Each row is a point on a tangle of strands that fork, close into loops and nearly touch. The rows are in no order.
Points whose rows are less than 69.6 apart are linked; no others are. Some points are linked to none.
j_908: [-17  -6  -6 -10   9  34 -10 -21  13  -4  -2 -26  36 -11 -55  -7 -26  15
   0   8]
j_961: [  0   2 -18  12  -4  -9  29 -17  31   1 -20  37  -3   7  20 -22   9   2
  -7   6]
j_199: [-38   9  -4  -9   5  28 -40  -2  34   1  19   0  22  20 -33  30 -12   0
  15  10]
j_318: [-46  12  19  -1  11  -3  13 -12  18  20  41 -18  27  33 -54  36 -12  -3
 -11 -35]
j_110: [-13  14  12  11   3  -3  36  -5  -6 -27  -4 -53 -50  23  30  -1   6  -2
 -33   6]
j_210: [-14  26   4  43   5 -15   5  10  -5  21   4  39 -32  -5  -3 -21 -20 -10
   5 -17]
j_33: [-22 -42  -3 -17 -15   6 -14   0 -41  11   4  -4  29 -24   4 -17 -15  21
  17 -28]
j_310: [ 52   5  -9 -10  -4  25 -13 -22   5  -6  -2   2  32 -24  24 -16   3  -4
  22  50]
j_167: [ 58   8   9   1   1 -17 -20  21  -1   2 -45  21 -12 -18  -3   4  17 -11
  -1  18]
j_404: [-30 -21  -1   1  -8   6 -47   5  -3  17  -4   9  18  31 -61  38  16  -7
  13 -16]
j_679: [  6 -11  22  -3   7 -10 -12   2 -33   1   0   2 -18 -32 -24  -5 -14  13
   5 -34]
j_249: [  3  -1  -5  -1   5 -31  -5  21  12 -12  -9  -5 -14   5 -43  10  22  15
 -21  -4]
j_897: [ 39   4  13 -36  -2 -44 -18  32  14 -28 -23  41  13  -3  -5   7  24 -13
  -7  -8]
j_904: [ 24   3  -4  21  17  14  35 -39   2   4 -31  13  -6 -22  19 -58 -12  14
  22  21]
j_567: [-19 -12   3   9  17 -16  16   8   6  -1  -1 -29   7  14 -43  16  14  10
 -27 -14]
j_559: [-16   3  20  45  21  20   1   6  -7  33   7 -12  -2   3 -14  31 -10   4
 -26 -19]
j_245: [ -9 -33  -8  16  -1  14   2   4 -21  14 -39 -19 -37  30  21   7  27  17
 -21   9]
j_256: [-33  -6  -9  -9   4  36 -22  -5  18  12  24 -36  23  14 -52  21 -31   9
  -7  -9]
j_258: [  5  15  -2  -8  19  -4 -44  -3  21  12 -24  37  12 -14 -60  -1   1  -2
  24  11]
j_4: [-10  12 -16  26   2  -9  39 -10   0  17  -2  44 -24  16  43 -41   1 -12
   7   6]
j_989: [ 13   6 -46 -17  -4  12 -54  14 -11  -3 -11  27 -16 -23 -30 -32 -18   3
   4  32]
j_267: [-12  -7   0  16  -5 -34 -16  37 -45   8   9  12 -44  -2  -1  -2   2  -8
   4 -29]
j_624: [-26  -6  11  18  14  27 -13   9  -8  19  19 -27   7   6 -35  11 -16  10
  -4  -2]
j_510: [  4  -1  26 -35   6   0 -14  12 -13 -17  10  23 -22  12  26 -21  -1  -3
  23  16]
j_309: [-15 -13 -13  -4  -1 -25 -27  27   3  -2  -8  17 -16  25 -32   7  32  -7
  -9  -9]
j_163: [  3   0 -47  26  -9  17   2  -3  11 -15  24 -48  20  -4   7   3  -7 -12
  -1  29]
j_270: [ -4   4 -56  14 -24  20  12  -3  24 -17   9 -43  -2   5  29  10   9  -4
 -31  11]
j_528: [-33  -2   9  28  17 -36  39  -9   4   1  20  16 -26  14   2 -14  16  -1
 -10 -21]
j_806: [ 14  22 -27  14 -19   1 -16   8   3   8  20   5  16  -8   8   5   0 -23
  11   8]
j_916: [-15  10  45  25  29  15   1  -1 -32  19   2 -10  -5   1 -25  18 -31  17
 -30 -33]
j_707: [ 23  21  -6  14  -3  10  -3   8  -2  15 -12  35 -41   5  12 -29   9 -11
   4  27]
j_370: [ 23  -9  21 -34   1 -18 -16  12   3 -22   5  19  22  -7  -6  12   8 -14
   8  -1]
j_716: [-14 -10  16  17  -3  18  25  -3 -20   0 -19 -48 -38  19  26  10  15  26
 -18  -2]
j_204: [ 13   1  -6   1   5  20  10 -18  29  -1 -55 -11 -14  21  22   8  31   8
 -11  38]
j_770: [  5  18 -18  -5  -2 -27  17  29   7 -27  26 -32  -5   9  21  13  16 -23
 -27  -4]
j_458: [-20  18  20  60  15  -9  11  -7 -23  37  26 -16  11   0 -10  35 -11 -13
 -34 -43]
j_340: [-16 -28 -17 -13   4  -2  32 -16  -4 -16  14 -10   9  13  12 -12   5   5
   5   6]
j_285: [-17 -13   4 -18 -17   6  18  12   4 -16   0 -19   1  25  59  27  -9   6
 -30  -4]
j_980: [ 30  27  -6  22 -12  -8  13   3  16  16   3   9  33 -19  32  21  -3 -20
   8   1]
j_627: [-33 -28 -24  10 -10   3   4  14 -30   0  24 -31  39  -9  28  13 -21   4
  -2 -22]
j_325: [ 11 -20   5  31  -2 -23  27 -10 -14   7  -5  21 -12  23  16 -15  58  -9
  15   9]
j_786: [ -7  21   8  34  -2  11   3   1  -9  24 -10  35 -30   6  33 -30 -14  -2
  16   7]
j_32: [ 33  10   5  29 -39  17  16  -7 -17   6 -12  -8 -25   8  62  35  12 -15
 -12  -4]
j_322: [ 19   5  35 -16  -8   2  10   4  -7  -4   8 -22  17   0  40  19   2   0
   4 -12]
j_832: [ -6 -15 -20   6 -20  -1  -1  18  -5  -5   5 -23  21  -1  47  35 -13  -9
 -21 -10]
j_877: [ 32  13  50 -31  -1  -1   4  16   3 -20  -1   0  -6   1  39  -3  -8   2
   7   6]
j_495: [  5 -25  -5   3  14 -19  36 -13  20  -1 -10   1  17   7   9 -21  22   7
   3   7]
j_714: [ 44  12 -10  28 -17 -17  13   2  -9  15  -7  -9  19 -18  41  38  14 -14
 -19 -27]
j_787: [-40 -15 -16   1  -4 -10 -50  24   3   6   3   8  -6  46 -36  38  13  -8
 -17 -11]
j_656: [ 30   8   6  47  18 -22  23 -10  -9   7 -15   9 -37  11  -6 -17  47  -1
  12  20]
j_846: [ 25  16 -34  -4   6  10 -36   6  28  -2 -34  21  -2 -35 -23 -25 -25  10
   2  22]
j_400: [-34 -22  13 -10 -11  12 -16  21 -26  20  19  -1   8   8 -32  32 -21   5
 -16 -46]
j_446: [-36  -5  28   7  19  -6  17   5  -4  -1  33 -27  13  21 -28  35  -7   3
 -20 -37]
j_355: [ -4  20  31  38   1 -30  35  10 -15   7   9  25 -23  -7  11  -2   7 -15
  -4 -28]
j_799: [-11   1  26  -1 -11 -32 -21   8 -47   7  16  23 -28  -9 -40  -5  11  -5
  14 -40]
j_970: [-10 -25  11  15   0  12  13 -12   9  17 -38  -6 -10  33  29  28  31   5
 -12  14]
j_202: [ -4  -8  29 -23  -2  -6  35  12 -20 -21  24 -18 -36  26  35 -14  21   4
  -2  15]
j_917: [-30   9 -16 -26   9   1  26 -14  14 -31  -7 -41  -3  -5  -3 -25 -27  28
 -27  -2]
j_643: [ 47   3 -10  28 -55  -9  24  -8 -27   9  -8  -8 -15 -26  47  41  28 -20
 -13 -21]
j_519: [ 28 -27  25 -47  21   2 -25  -7   6 -18 -33  -5  13  -9 -42 -11  10   8
  16  15]
j_133: [ -4  31  -2  24   7 -38  16   3  13  14   0  52  -3  -1 -20 -18   2 -21
  23 -12]
j_913: [-17  -8 -54  22  -4  14 -33  -6  -5  16 -13  42   2  -3  -3 -23  -4  -3
   6  24]
j_684: [ 12 -16  18   4  -1 -23  36   6 -13 -10  12  -7 -24  30  29  -4  49  -7
  -4  11]
j_498: [ -5  11 -29 -34  -3  -8 -20  -3  21   1 -14  55   2   3  -9 -36  -5 -17
  11  15]
j_78: [ 29 -10   2 -36  15  -5 -38   4  26 -10 -24  28  27 -28 -61   4  12  10
  24   8]
j_371: [ 23 -20  26 -23  19  25 -14 -17   1 -13 -16 -25  17 -20 -28 -24  -2  20
  22  31]
j_960: [ 28  17   2  28  13  -1 -26   1 -10   9  -7   2  -6 -31 -37   2  -1  -1
  13   8]
j_12: [ -9   8  -8 -30  11  15 -26   6  34  -1 -19  43   2  11  -2  -2 -23  -3
  11  15]
j_276: [ -1 -25  20 -21  24   9  -6 -29   1  10   0  22  29   0  -7 -16  -3   8
  42  28]
j_591: [-22   4   0  22   6 -19  48 -10  -5  -6  13 -28  -9  -6  -4 -12   4  19
 -12 -26]
j_183: [-14 -10 -15 -32   7  15 -26 -14  -2   1 -24  10 -20 -29 -55 -44 -18  25
   6   3]
j_840: [-10  27 -22 -18 -11 -26   1  -9  15   2   2  70  -4 -11  -9 -23  -7  -9
  32  -9]
j_837: [-13  11 -18   2   0   2  51 -18   6 -25  11 -54  -2 -18   1 -35  -9  15
 -14  -8]
j_514: [ -5  14  -8  -8  19   9 -43  -6  32  -2   8  13  16   1 -48  14   8  -5
  12  18]
j_14: [  3  12 -21 -17  10  30 -35 -14  26   6 -21  29  11 -22   2 -14 -31  14
  15  30]
j_278: [ -3 -28  21 -38   4  -6 -17  11   1   3 -17  14  29   1 -18  17  -6   5
  -2 -18]
j_871: [-29 -26  -6 -23   1  31 -15 -20 -24   3  39  -7  25   3  -4 -21 -19   9
  33  20]
j_224: [ 13   1   2   0   9 -31  19  13  -5 -25  -8   7 -33 -10  10 -22   5   0
 -21 -18]
j_568: [-15  21 -12   0 -13 -38   6  25  -9 -13  12  19 -49  -1   0 -15   6 -14
  -6 -19]
j_782: [ 28  22 -33   4 -33  17  16  -9  22 -12 -11 -21 -12   1  44  15  10  -5
 -13  18]
j_747: [-49 -16  -5   3  -2   2  -5 -10   7  25  14   7  28  21 -64  34   3   7
  -7 -22]
j_207: [ 23  -6   5 -13  -9   4 -24  16 -28   1  -2  25 -21   4  17 -29   4 -24
  21  27]
j_122: [  3  36   9   9  -8   1  41 -15  14 -13  42 -34  -3  -1  40 -11  -7  -3
  11  17]
j_338: [ -9 -10 -17 -25   8  16  33 -11  29 -23 -27 -50  18 -12 -15   4 -11  33
 -36   0]
j_820: [ 54  -3  -5  -9 -21  12 -16  10 -16   1  -4  12   9 -10  30 -20  16 -17
  21  28]
j_688: [-25 -26  -8 -22  -9   9 -34   8 -28  19  17  26   7 -25  -4 -13 -38   7
  30 -15]
j_269: [-17 -20 -10   1   3   2   8 -10 -14   5  12  -7  29  -6  11  -3  -5  19
   8 -16]
j_769: [ 11   1  30 -27   9   4   6   6  14 -14  -6 -32   9   8  39  39  -3  -2
 -32  -2]
j_158: [ -3  23  25   0  -2   5  30  -7  -6 -26  22 -41 -36  12  39  -8  -3  -2
   2  16]
j_489: [ 30   9   7  -3 -12   9  21 -22  21 -17 -25 -18 -20   5  38   1  10   3
  -5  26]
j_382: [ 32  35  11  22 -28   6  33  -1   1  15   7   1 -18  15  46  19   7 -17
  11   2]
j_860: [  1  -4   4 -34  28  24  -2 -24  21 -28   4 -39  24   0 -37 -25  -9  17
   9  26]
j_291: [-15 -12  29  -9  -5   7  -6  14 -35  11   2 -27  -2 -10 -24   4 -25  19
 -24 -43]
j_440: [-28 -25   8 -23   5  28 -16 -27   3   8  23  20  28  18 -20   3 -10  13
  43  -2]
j_464: [ 37   3  17  -4  -4 -38 -17  22  -2   1 -28  32 -11   1  -1  20  22 -23
 -15 -15]
j_352: [ 18  41  11  25  -3   2  39 -17  25   1   5   0  11  -8  32   7 -11 -12
   9  14]
j_298: [  5  40  -3 -10   2  -4  -9   1  29 -13   8  -9  21 -39   6   6 -51   1
 -23 -15]
j_496: [ 27 -24   9 -12  15  25  -3 -27   8   3   3   4  52 -17  26 -11  -4   3
  37  31]
j_151: [-28 -39  11 -14   3 -17 -18  23  -6   5  -3   5  20  15 -22  24   2   3
 -19 -39]
j_372: [ -6 -12 -26 -18 -16  26 -39   1 -30  11  35   4  10 -28   5 -19 -26  -3
  34  16]
j_422: [ 15  26 -28   9 -24   0  -9  14  17 -15  37 -32  19 -20  14  10  -7 -30
  -4  10]

A fork is a point with three links, a tip a point with one. Leave the first point through the second and follow the links. Name the first fork or tip that comes.
j_422 / j_163 => j_158
j_33 / j_688 => j_207
j_207 / j_820 => j_269

How many points has the smallest loop of links through each point below? Write none if it is on no loop.
j_258 => 9
j_270 => 15
j_786 => 15
j_446 => 8

A tip is a point with one link. Name the tips that can be reached along the links from each point below, in the order of the rows.
j_980 => j_656
j_496 => j_989, j_338
j_624 => j_167, j_458, j_224
